Points on a hilly landscape, in no order, each with its height.
From any point a ball rolls to the lowest of the 2 points nearest to it. It stops when none of these is lower. Distance is the straight distance between rows; heights are no part of it.
taku: [ -9  -6  -7 -18   2  16  18   5  -9  -9 -16  10 -13  -3 -11  -6  -8 -16
  -4  12  12 -22  -7 -10   9]  h=36.5
nur: [  5  -9 -23   0 -13  17   2  16  -8 -19   5  -3  -9   2  14   7   7 -23
 -10  14  20   1  -9  -4  13]  h=47.9
ratu: [  5   5  -2  21 -16   7 -27  -1 -21 -14   1  10  18  12  19   1   7  15
   7 -10   1  26  -6  -9   6]  h=21.8
zede: [ -5  -6 -14 -13 -11  12  25  -4   5  -2  -7   5 -10  -5  -9  -3  -1 -20
  -3  20  -1  -9  -4 -11   5]  h=43.3
nos: [ -1  -6   2   4   0  -4   3  -3   2   8   3  -7  -3  -1 -14   3  11   3
 -11  -4   0 -31   4  25 -14]  h=58.9
peg: [-12  -4  -6   9  -9   8  12  -9   2 -16  -2  19 -11   9   0   1  -4  -7
   7  16   8   9  -9 -12   6]  h=59.9
num: [-12  -8  -5   1 -10   8  -2  -9  -5  -4  -5  13 -14   6  11   4   6   2
 -14   6   0 -20 -10  -2  11]  h=41.4
rana: [ 16  -7 -13  26 -22   7 -20  21  -5 -15  15  -6   4   7  21  -1  11 -10
  -9   1  16  21  -2   4  10]  h=34.6
zelom: [  8  -5 -19  19 -26  -2 -10  -2  21  -1  12  -4   8  -6   3  12  18   8
   0   8 -10   0  13  18 -19]  h=50.1
tal: [-20  -7  -2  -2  -9  -5  -6  -8  -8  -1  -4   7  -5   5  14   5  15  16
 -16  -3  -3 -29  -9  12  14]  h=45.8
sunog: [-5 -2  1  2 -2  4 -3 -8  1  2  3  8 -3  6 12  2  2  9 -4 -1 -6 -4 -3  5
  8]  h=35.3
Tidi: [-11   9   5 -14  16   9   1  -5 -11  -7 -15  24  -6   5   6   5  -5  12
   8  -2   3  -5   0 -11  11]  h=39.1
lipe: [ 12  -7 -21 -13  -1  -5  -2  21 -15  -3  -2 -15  10 -10   4  11  10  -2
  -1  -5  11  -4   1  -4   5]  h=30.1
Nas: [ -2   9  13 -29   9  -6  12  -1  13  15 -14   3  -5 -12 -23  -2  -8   7
  15   5  -4  -5  10  -7  -5]  h=56.2
fasa: [-13  -8   2 -13   2  -7   5  -9   0   8  -2  -3  -8  -8  -4   5  12  12
 -13   2   3 -34   0  11  12]  h=50.2
Pabi: [ -8  -1  -1  -1   8  -2 -13  -3 -13   4   1   1   2   4   5  11  18  18
 -10 -11   0 -29  -5  13   1]  h=49.1
medaz: [  9 -10 -22 -16  -4  12  -2  26  -7 -12   1 -14   1  -8  16  15  16 -13
 -13   7  17  -7  -4   2  10]  h=39.0
Setad: [  1   5  -4  15  13  12   4  10 -13 -32   1  17   0  13 -16   6  -7   1
  15   8  20  18  -6 -14 -21]  h=71.3
tegi: [  3  -2   9   7   8  -7  -7   0  -6  10   5   1   0   6   8   0  -3   8
 -14 -20  -8 -25  -3  14  -4]  h=52.6
Sigif: [  5   1   0  -8  15 -16  -7   8  -6  12   3 -21  14 -13 -15   2   8   9
 -11 -20   4 -28  13  17 -11]  h=57.3
purod: [ 18   0  -4  -7  11  -6  -4   7  -3   2  -2 -12   5 -11   1 -10  -3 -15
   6 -13  -2  20   4  -9  -3]  h=45.9
vuk: [ 12   8  10  14  17  -3  -8  -1  -7   5   8  -5   4   5  14 -11 -12  -6
 -11 -24  -7   7  -2   6  -4]  h=18.6
Dudo: [ -1   9  18  24  18 -11  -1  -6   2  -4   6   7   7  15 -11  -5 -21  -1
   5 -10   7  18  -6   2 -16]  h=34.4
dufo: [  7  -7 -15  19 -16  13  -1   3  -4 -15   4   8   2   6  -1  14  12  -1
   5   8   1  -1  -5   6  -8]  h=63.7
Metep: [  6  -4  17 -27  16 -15   9  13  13  26   2 -19   1 -18 -23 -14  -8  -4
   2  -4 -12  -7  14   2   1]  h=55.8
denok: [  8  -7 -11 -12  -4 -15  11   7  16   9   6  -9  -1 -19  -8   4   7  -7
   8  17  -5   6  12   2 -15]  h=31.1
Dofi: [  6  -1  -4  18 -13   7  -7   6  -5  -9  11  -3  -4  13  17  -1   0  -9
 -11  -4  11  10 -11   4  11]  h=40.6
bip: [  9   7  -6   5   4   7   9   7   3 -15  -1  15   1   4 -16  10  -7   3
  23  14   6  13  -1 -12 -20]  h=63.9
Domo: [ -2  -8 -10 -23  -3  -8  23   7  15   9   1 -18  -2 -20 -10  -4   7 -13
   4  17  -3  -5   1  -2   5]  h=22.5
vusi: [-11  -9   2   3  -9   6   3 -13  -2   4  -3  10 -10   2  -7   4   9  -3
 -16   6  -4 -35  -3  18  -9]  h=63.2
Mupok: [-17  12  21 -12  -2   1  12 -14  17  19 -12   8  -9  -7   2 -10  -6   9
  28  13 -13  22   7 -17  13]  h=54.6
Lil: [  1  -4  -4  21 -16   8   2  -2   5 -21   4  15  -1  14   9   6   7   5
   5  15   6  14  -4  -8  -2]  h=65.6
vala: [  0  -6   3  37 -11   3 -14  -1   3 -12  14   7   1  23  12  -3  -4   0
 -18  -2   8   2  -9  16   5]  h=45.7
Vasif: [  5  10  13  27  12   1 -12  -6  -3   0   6   7   7  16   5  -4  -9   8
  -4 -15  -2   7  -7   7 -10]  h=26.5
lide: [-1  6  5 10  5 -2 -2 -9  2 -2  4  4 -2  9  9 -1 -6  1  6  1 -1 20 -3 -6
  2]  h=25.9
zela: [-11   0   7  -3   1  12  -7  -7 -16 -12  -6  23  -7  13  14   6   8  21
   1   0  -1  -6  -9 -12  16]  h=33.0
zoz: [-12  -6 -17  -7  -4  18   4   2 -21 -22 -15  26  -7   4  -1   9   8   4
  -1  13  13  -8 -11 -13   9]  h=19.0
Zubir: [ 14   4   8 -16  22 -12  -8  15  -7  16  -2 -20   6  -8 -12  -4  -4  -4
  -8 -21  -5 -14  12   4  -8]  h=60.0
zipot: [  6  -3  -7 -14  10  -4  12  16  -3   7   0 -13  -8  -5  -2  -2  -3 -15
 -14  -2   5 -21   2  11   5]  h=66.6
Pas: [-12  -2   0 -36   6  -8  20   5   9  13 -11 -12   1 -26 -16  -4   3  -5
   8   8   2  -3  -2 -13  18]  h=15.1
butu: [-11   8  10 -23  12   6   9  -1  -7  -4 -18  14  -4  -1  -2   1 -12  11
  16   2   1  10   0 -26  12]  h=45.5
nagak: [  8  -3  -2  30 -11  -5   0   1  13  -5  22  -2  -2  11   6  -1  -4 -15
  -3   6   0  16  -2   7 -11]  h=49.3
baf: [  0 -13 -15  16 -25  -1  -9   1  12   4  17  -9   5  -2  11   1  21   5
 -12   9 -14 -13   2  25  -5]  h=58.0
vam: [ 11  -9 -15  21 -12  -1   4   6  10 -14  10   7  -7   3  -9   4   4 -16
   1  14   5   7  -3   3 -15]  h=56.8
voro: [  0   0   0  33 -20  -2 -12  -8   7   2  16  -3   5  10  29 -10   1   1
 -14   2  -4  18   1   5  11]  h=35.4
latuv: [  5  -2   0  22 -17  -2 -27  -1  -1   3  13 -11  12   7  33 -10  -1  -3
 -26 -12 -17   8   0  10  11]  h=29.9
dador: [  4  -5 -11  36 -28  -1 -10  -5  15  -2  16   6   3  13  10  -2   3   3
  -4  11  -5  11   2   8  -4]  h=42.1
mizaz: [  9   6  -6  -8  10  -1 -15   1 -25 -10 -15  -4  13   2   7   6   6   8
   4 -21   5  14   0 -13   1]  h=30.2
bif: [-14   9  14 -20   3  -1   9 -12   2   9 -11   8  -5  -2  11  -4  -6  11
  21   4  -8  21  -4 -23  22]  h=50.8
vomef: [  5   8  -2   6   1   8  17  -3  15  -7  -3  12  -9   0 -28   1 -15  -8
  15  20   5   5   5  -4 -27]  h=57.1
Kogak: [ -3 -11   1  10  -4  -5  -7   4   7  10  13 -16  -2  -7   2   0  12  -3
 -20  -7  -5 -23   3  31  -6]  h=63.1
Tele: [  1  -7  -1 -17  10  -6   8   9  -2   2  -7  -9  -5  -5 -24   2  -7  -4
  -8  -2   5 -32   3  11  -6]  h=63.3
komug: [  9   7   7  21   3   0 -20  -4  -9   8   7 -14  16   6  22 -10  -3   4
 -17 -26 -12   2  -4  10   2]  h=24.4
zomu: [ -9   6  23  -7   9   2   7 -17   3  18  -6   8  -6  -1  -1  -8  -8  11
   0  -9 -14 -16  -2   5   5]  h=58.7
Seve: [ -3  10   7  -7  17   0  14   0   8  -9  -6  16  -1   0 -15  -5 -18  -4
  27  10   8  24   0 -22  -1]  h=42.3
rul: [  4   1  -8 -11   8 -12  -8   4  -6   3  -3 -15  14 -11  -3  14  12   4
   3 -13   3  -4   5   4  -2]  h=20.6
Gimil: [ 15   0   1 -27  15 -12   8  16  12  22  -6 -28   3 -20 -22 -12 -11 -19
   8  -7  -7  10   9  -6   3]  h=53.8
lok: [ -4 -14 -13   2 -13  17  10   1   0 -16  -1  13 -14   9  10   1   2 -14
 -10  13  12   5 -13  -8  15]  h=54.4
ded: [ -1  -3  -9 -27   5  -1  18  13   4   0 -18  -9  -1 -11 -28  -1  -7 -12
   0   8   9 -22   7  -3  -6]  h=66.3
Ketul: [ -7  -5  -6  -2   8  16  10   3 -13 -16 -11  19 -10  10  -7   7  -8  -2
  -2   7   9 -17  -9 -11   0]  h=28.5
Firuz: [ -8  -2  17 -16   7  -8   3  -6  11  22  -1  -8   0 -11  -8  -1   2   9
   3  -3 -16  -9   5   5   0]  h=61.7
Kobu: [-10  17  13 -27  13   9  15  -9   0   7 -19  14 -13   0 -13   2 -15  14
  19   4  -5  -3   3 -14  -2]  h=51.2
Pupu: [  8  -1 -10  29 -22   8 -22  11 -17 -18   9   4  15  14  16   2   8  -1
   1   0  14  27  -9   0  14]  h=28.8
ripu: [ -1  10   9   6  15  -4   6   0   1  -6   5   5   4   7  -8  -1 -15  -3
  12   0   9  28  -2 -11  -8]  h=34.7
Vof: [  2 -12  -2  10 -14   3 -13   2  10  11  15  -7  -4   0  23   0   3  -2
 -20  -4 -14 -13  -5  21   2]  h=63.4
sizag: [  7  -1 -12   2 -15 -12  -2  -2  19   3   9  -4   7  -8  -2   7   8   4
  10  10  -6   5   9   4 -23]  h=40.2
pez: [ -8  -2   0 -14  10 -15   2  -3   0  12   8 -17   1 -13  -8  -5   9   7
 -16 -12   3 -29  10  13   4]  h=54.3
nunom: [-11   2   9 -20   2  -7  10 -13  13  19  -2  -9  -6 -17 -24  -3  -1   9
   8   7   1 -17  15   5 -10]  h=60.2
Pebo: [ -6  -8  -8   9 -12  10  -8   1 -19 -20  -7  21  -3  18  13  12   9  15
   2  10  10  -2  -8  -8  13]  h=27.7
Duton: [-15  10  18  -1   4  -2  11 -18  22  19   0   1  -5   6  -1 -13 -14  -3
  24  12  -8  37   0 -13  12]  h=52.0
topad: [ 17   9   0  -3   1  -4 -12   2 -20  -3  -4 -12  12  -5  11   1   2 -10
   0 -16   3  28  -2 -17   1]  h=38.7
futem: [ -2  -1  -7  -7  -3   8  24 -11   9  -9  -5   8  -8  -6 -17  -4  -7 -17
  11  24  -2   0   3  -7 -14]  h=50.5
bas: [ -9  20   5  17 -11   6 -31 -17 -21 -15 -12   7  18   9  19   1   8  23
   2 -22  -8  22  -2  -7   0]  h=13.5
Viril: [  0  13   9   0   0   5 -17 -10 -25 -12 -16   2  17  -1  15   4   1  16
   0 -23  -3  15  -7 -11   5]  h=21.6
ruke: [ 20   2   4 -14  15  -7   2  15   5  16   4 -27  -4  -9  -2 -11  -9 -28
   5 -12  -8  20  13  -5   1]  h=50.9
Nole: [  3   5  -1  -7   4 -16  -6  -6   9  18   2 -20  19 -15  -6   3   8   6
   5 -13 -10   8  13   1 -10]  h=31.0
muba: [ 15   0  16 -14  18 -13   6   7   9  16   0 -13   1  -8 -23  -9 -13  -1
   3 -16  -5 -17  12  10 -13]  h=57.7
fel: [ -9  13  23   0  15  -7  11 -12  16   7  -3   7  -4   3 -17  -9 -25  -7
  31  11   3  34   8 -16   0]  h=48.1
Fep: [ -2   4  21   5   8  -2  -4 -14   6  17   7  -2  -4   0  10 -10  -5  11
 -13 -10 -19 -19   3  21  -3]  h=55.6

For each start below, name the point where the ball stops.
zomu -> lide
Vof -> Pas
muba -> bas
Zubir -> lide
Lil -> rul
nunom -> zoz
bip -> zoz
Mupok -> zoz
zipot -> lide
